Each scene shows the same named points in several views. A view is turned or mirrored, shifted and resized as a whole, has a little noise and may leave points out.
(in the rows, 128 means zero)

Scene 1
View 1
tok:  90 124 104 101  75 148 130  85 138 135 119 132 140 116 160 162 104  83 113 151 143
Laba:  88 133  83  97  55 144 121  72 145 134 120 138 149 124 164 179 100  74 117 165 152
Sul: 104 106 118 116 107 145  98  77 124 136  99 122 137 126 159 156 115  86 142 162 148
gif: 107 101 150 106 142 155 159 127 128 131  93 115 124  77 167  94 133 110 104 124 110
Kuve: 116  84 159 127 161 152 107 102 109 137  80 106 122 108 159 112 133 107 147 143 128
vize: 107  73 195 128 165 169 135 118  88 141 111  88 103 106 122 101 113 116 124  94 121
vatu:  78 118 132  99  70 164 158  98 121 139 153 116 126 118 121 156  81  86  88 103 138
pizip: 117  92 152 118 159 149 121 110 119 132  75 111 125  93 170 104 141 110 137 145 120
bilim: 105  98 135 117 121 150 111  89 119 136  99 116 130 118 154 140 119  94 135 145 138
nusa:  83 126 119  94  74 158 164 106 137 135 134 126 132 101 146 142  98  88  87 121 130
Nat: 101 144  84  83  91 138 166 115 172 122  83 150 153  64 211 118 143  92  98 172 113
rab: 100 116 118 105 102 149 130  95 132 132 103 126 135 105 165 140 118  92 120 149 133
Fen:  94  94 161 116 120 165 142 106 106 142 128 103 115 113 125 129  99 101 109 104 132
Liser:  75 133 122  86  60 162 190 118 140 135 152 127 130  94 138 140  89  88  64 102 124
Kaz:  72 149 103  73  44 162 210 123 155 133 153 137 138  80 152 137  91  87  50 106 118
nezir:  97 118 137  97 115 156 176 130 140 130 109 123 128  75 166 103 123 104  88 121 111
View 2
pizip: 143 144 132  92 114 148 128 112  97 137 148 168 123 139 137 123  93  60 109 123  85
vatu: 128 131 133 163 112 145 116 118 126 127 102 170 139  99 155 148 122 159 157 109 124
Kaz: 143 118 120 166 126 133 120 134 118 157 108 155 146 138 148 152 113 217 117  90 158
tok: 135 144 124 104 111 123 130 129 118 137 111 146 143 116 138 159 107 132 166  95 134
Sul: 133 156 130  77 104 126 133 120 113 127 121 150 136 111 136 151 101  74 172 108 109
gif: 147 132 130 122 123 152 123 114  98 147 147 173 125 149 141 121  96 102  86 119  97
nusa: 139 131 127 142 116 137 123 125 119 141 113 160 141 121 147 148 111 158 139 102 132
Liser: 137 122 125 169 122 141 117 127 120 147 107 166 142 124 153 147 116 191 129 100 140
rab: 140 144 127  99 113 131 129 123 110 140 124 153 137 127 138 147 101 109 146 105 119
vize: 132 136 145 156 111 177 112  94 108 116 139 200 116 111 159 109 112  67 109 143  61
Kuve: 137 149 136  96 110 151 126 105 101 127 143 173 121 123 141 124  99  47 126 127  77
bilim: 134 148 132  99 107 136 128 116 113 126 122 159 134 110 141 144 105  85 161 113 105
Nat: 157 135 113  76 128 111 138 141  97 170 140 130 142 174 124 150  84 143 101  83 149
nezir: 148 128 127 132 125 146 123 122 103 152 138 167 131 151 143 129 100 136  91 109 116
View 3
nezir:  71 180 134  93  75 183 121 112 144 179 105 145 116 172 135  84 125  96 119 137 129
Kuve:  62 118 167 145  90 155  96 165 117 116 119 156 154 144  87  89 148 125  94 168 115
pizip:  55 135 159 139  75 168  94 167 129 145 117 160 153 153  88  85 144 124  99 162 117
tok: 122 145 121 104 100 206  85 102 134 121 172  89 112 136 112  93  98 112 128 114 136
Liser: 119 179 115  63 120 184 137  53 136 138 120 106  83 159 173  96 105  76 137 118 137
rab:  99 143 132 116  89 196  88 126 135 133 153 114 126 143 104  90 113 117 117 131 130
Sul: 107 118 140 133 102 190  73 135 124  99 173 102 134 124  85  93 113 127 110 136 129
bilim:  92 124 146 127 102 176  89 135 121 107 146 123 136 134  96  91 125 121 107 145 124
Kaz: 118 205  98  48  96 207 135  45 154 179 125  99  73 171 177  93  89  72 147 100 143
nusa: 112 167 120  82 108 191 116  80 136 136 135 108 101 153 145  95 106  92 130 120 134
Fen:  89 139 149 105 127 148 128 104 117 100 103 138 119 146 139  98 138  95 110 153 120
Nat:  87 190 111 100  32 238  79 130 165 220 160 113 120 170  99  78  95 121 131 106 143
Laba: 140 142 111 105 102 221  71  98 137 115 200  65 109 126 104  94  83 116 131 102 140
vatu: 122 151 126  79 135 172 127  65 124 100 131 101  94 144 159 101 109  83 130 126 131
vize:  54 126 175 123 126 119 137 134 108  96  70 181 140 151 132  95 166  98  94 184 111
View 4
nusa: 143 128  99 119 133 153 117 130  95 118 173  82 114  93 128 155 142 117 129 129  91
Kaz: 155 102  78 112 139 169 108 124  64 114 174  29 113  61 138 172 149 102 137 141  64
Laba: 102 110 110 117  65 143 137 143  95 113 174  91  87  69 147 141 130 127 118  78  96
Sul: 109 140 126 121  86 121 137 140 120 118 169 138  98 110 129 129 135 137 113  91 115
Liser: 154 118  83 117 143 175 111 129  80 115 178  52 119  75 131 164 137 107 136 136  81
vatu: 143 133  92 125 132 187 116 135 103 113 184  84 122  85 122 151 116 113 135 114 104
nezir: 157 133 106 115 151 112 113 120  89 123 159  92 116 117 125 156 171 123 122 156  78
rab: 124 131 120 117 102 108 130 132 103 120 163 116  98 110 132 140 154 135 113 114  96
Nat: 128 100 114 105  99  69 124 123  65 120 148  72  84  92 151 155 195 131 108 132  57
Fen: 152 159 107 127 152 158 118 134 122 121 177 125 127 123 109 143 128 122 129 132 113
pizip: 139 158 133 119 135  82 125 128 121 126 155 153 112 152 116 134 168 143 108 139 104
bilim: 125 149 123 122 111 119 131 136 121 121 168 139 106 122 122 134 142 136 116 109 112
gif: 157 147 117 117 156  97 115 120 102 126 156 118 117 139 118 150 174 130 117 158  88
View 5
Sul:  99 145 138 116 139  80 134 151 141  76 108 150 178 132  98  97  84 168 142 131 138
Fen: 133 145 118 140 141 100 111 144 150 107 104 149 142 191 104  96 125 104 151 124 172
Nat:  19  81 166 141  96  23 169 101 128 106 130 168 144 116 130 145 121 130 160 118 146
nusa: 102  87 122 144 133  78 131 123 155 111 152 170 138 164 107 104 136 128 159 126 162
rab:  86 125 140 129 127  69 137 135 139  93 115 155 160 143 108 111 106 142 150 127 149
vatu: 135  93 103 143 149  99 118 134 164 108 159 170 140 181  96  87 140 134 154 131 167
Laba:  90  83 128 121 139  71 146 134 155  82 165 172 174 115  97  98 102 196 147 133 131
vize: 139 194 130 140 138 103 101 154 139 111  54 130 136 211 110 100 118  65 151 121 186
tok:  94  99 129 130 136  75 140 133 151  91 147 166 164 136 101 102 110 166 151 131 143
Liser: 109  64 108 158 134  81 130 112 162 124 173 179 123 180 108 105 161 114 164 123 172
Kaz:  89  35 113 163 125  67 140  98 162 131 191 188 114 171 112 114 173 114 169 123 171
gif:  76 147 153 148 111  61 131 124 130 115  78 146 133 173 127 127 125  76 158 115 173
nezir:  76 113 144 150 113  60 137 115 138 120 109 157 126 171 124 129 139  83 161 118 173
pizip:  73 180 165 129 114  61 137 141 121  93  50 134 157 152 123 128  90 103 150 119 158
Kuve:  97 190 153 124 127  78 125 152 127  88  52 131 165 163 113 112  86 109 144 122 159

Which points are out of place in each view (at most two, in the order of its rows)? Write - if all are in place.
view 1 -> -
view 2 -> Sul, bilim
view 3 -> Liser
view 4 -> nusa, rab
view 5 -> pizip

Scene 2
View 1
palas: 164  97 119 131  89 103 133 141 136 137 139 121 114 137 130 130 115 143 140 167 107
lako: 111 122 119 112 137 120 125 141 167 151 116 111 133 137 121 119 173 152 124  88 159
bezu: 123 119 105 113 123 116 135 167 133 143 132 119 108 141 156 142 140 157 128  91 116
zafu: 137 112 115 124 114 111 125 137 153 149 128 122 126 137 125 121 141 145 135 127 134
non: 129 112 131 120 123 114 120 121 177 151 115 110 142 134 100 107 169 144 130 126 166
Miput: 126 117 116 125 125 112 116 123 166 159 120 129 139 133 113 108 153 141 134 118 152
dadad: 165 101 107 140  87  99 124 132 131 151 144 145 115 135 135 123  98 137 148 168  97
faba: 131 111 125 118 119 114 126 135 163 145 120 109 130 137 115 119 159 148 128 121 150
tav: 136 110 122 126 116 110 120 125 163 153 122 122 135 134 111 112 149 142 135 132 147
Tefom: 132 113 113 117 115 114 133 154 142 143 130 116 115 139 140 134 141 152 131 112 123
zagen: 140 109 127 129 114 109 116 114 172 155 120 121 142 132  99 103 152 138 137 144 157
vemos: 171  92 136 142  87  99 118 100 169 148 126 122 141 131  85  99 131 129 145 198 145
View 2
bezu: 150 107 125 172 123 130 106 142 141  96 152 157 155 144 167 115  89  56 109 153 148
faba: 138 118 124 147 145 135 117 122 120 118 143 158 132 150 140 103 141  75 111 120 135
zafu: 134 122 126 142 137 131 110 123 125 117 137 144 136 151 151 117 124  87 115 127 140
Miput: 139 131 121 143 143 145 110 121 118 114 137 157 123 156 146 116 148  87 104 100 134
lako: 150 116 120 166 145 145 119 130 122 105 154 178 131 149 141  96 142  55  99 112 134
dadad: 114 131 136 114 118 114  95 116 135 125 113  99 146 153 173 152  90 127 134 151 152
vemos: 100 134 137  87 151 114 115  92 109 156 108 107 118 156 129 121 161 141 136 116 134
zagen: 126 131 126 125 150 136 115 109 112 130 129 144 119 156 134 112 160 102 113 101 132
tav: 130 128 126 132 146 136 112 115 117 124 132 145 124 155 141 115 147  96 113 110 134
non: 134 123 123 138 155 139 122 113 111 126 139 161 119 153 126  96 167  83 107 101 129
palas: 115 116 137 117 128 106 107 115 132 133 121 109 149 146 155 128 102 112 137 161 149
Tefom: 139 111 126 156 131 126 110 132 133 109 144 149 148 146 156 113 105  71 115 145 145
View 3
zafu:  77 109 102 123 147 118 111 121 119 133 143 157 134 146 163 143 134 104 124 114 171
bezu:  73 112  95 120 123 115 113 138  52 163 159 168 131 132 151 166  87 137 120  84 174
palas:  87  68 131 134 153  86 137 115 106 122 156 113 148 146 143  82 134 113 129 117 162
non:  75 136  88 121 181 139  78 127 157 114 133 178 130 146 191 167 169  90 116 137 180
Miput:  72 133  85 113 142 135 101 118 148 132 126 178 124 152 176 174 143  87 125 119 173
dadad:  86  59 135 128 118  78 163  99 121 129 141 107 143 159 129  76 124  96 143 108 153
faba:  76 126  92 121 164 130  90 130 124 129 142 173 130 141 176 163 143 106 118 119 177
vemos:  91  81 128 132 190 100 117  99 197  84 130 117 144 163 170  76 199  67 130 157 162
zagen:  77 120  98 121 170 127  96 113 171 110 126 161 132 154 180 143 171  79 124 138 172
Tefom:  76 110  98 121 138 116 110 131  87 146 152 163 132 138 158 154 112 121 121 101 173
View 4
Miput: 126 134 153 105 167  96 162 107 145 108 103 141 115  88 137  93 127  90 125 155 148
palas: 139 162 113 112 119 124 123 169 151  74 140 150 123 126 193 151 118 106 132 182 115
vemos: 108 122 127 119 128 137 161 204  82  95 127 149 108  72 179 146 108 103 127 171 185
non: 107 118 143 111 170  94 165 124 129 110 103 150 112  64 144  78 136  73 135 142 145
zafu: 133 148 135 106 151 100 143 120 159  93 116 146 120 107 157 108 127  92 131 163 123
faba: 121 136 138 108 165  92 150 113 154 100 109 149 117  88 150  86 137  78 137 150 121
zagen: 114 124 144 111 159 108 165 140 119 107 109 146 109  74 149 103 124  90 128 156 160
tav: 121 133 143 109 157 104 158 131 134 103 111 144 113  86 150 104 125  92 128 158 149
Tefom: 142 160 128 105 150  92 129 105 184  86 121 149 125 120 163 102 136  86 136 162  93
lako: 122 133 148 103 182  75 155  78 171 109  98 147 117  83 130  60 145  69 137 138 112
dadad: 155 173 128 105 112 132 127 162 152  76 140 141 123 145 185 170 103 128 118 199 136

Which points are out of place in each view (at most two, in the order of its rows)? Write - if all are in place.
view 1 -> faba, tav
view 2 -> lako
view 3 -> Miput, Tefom
view 4 -> -
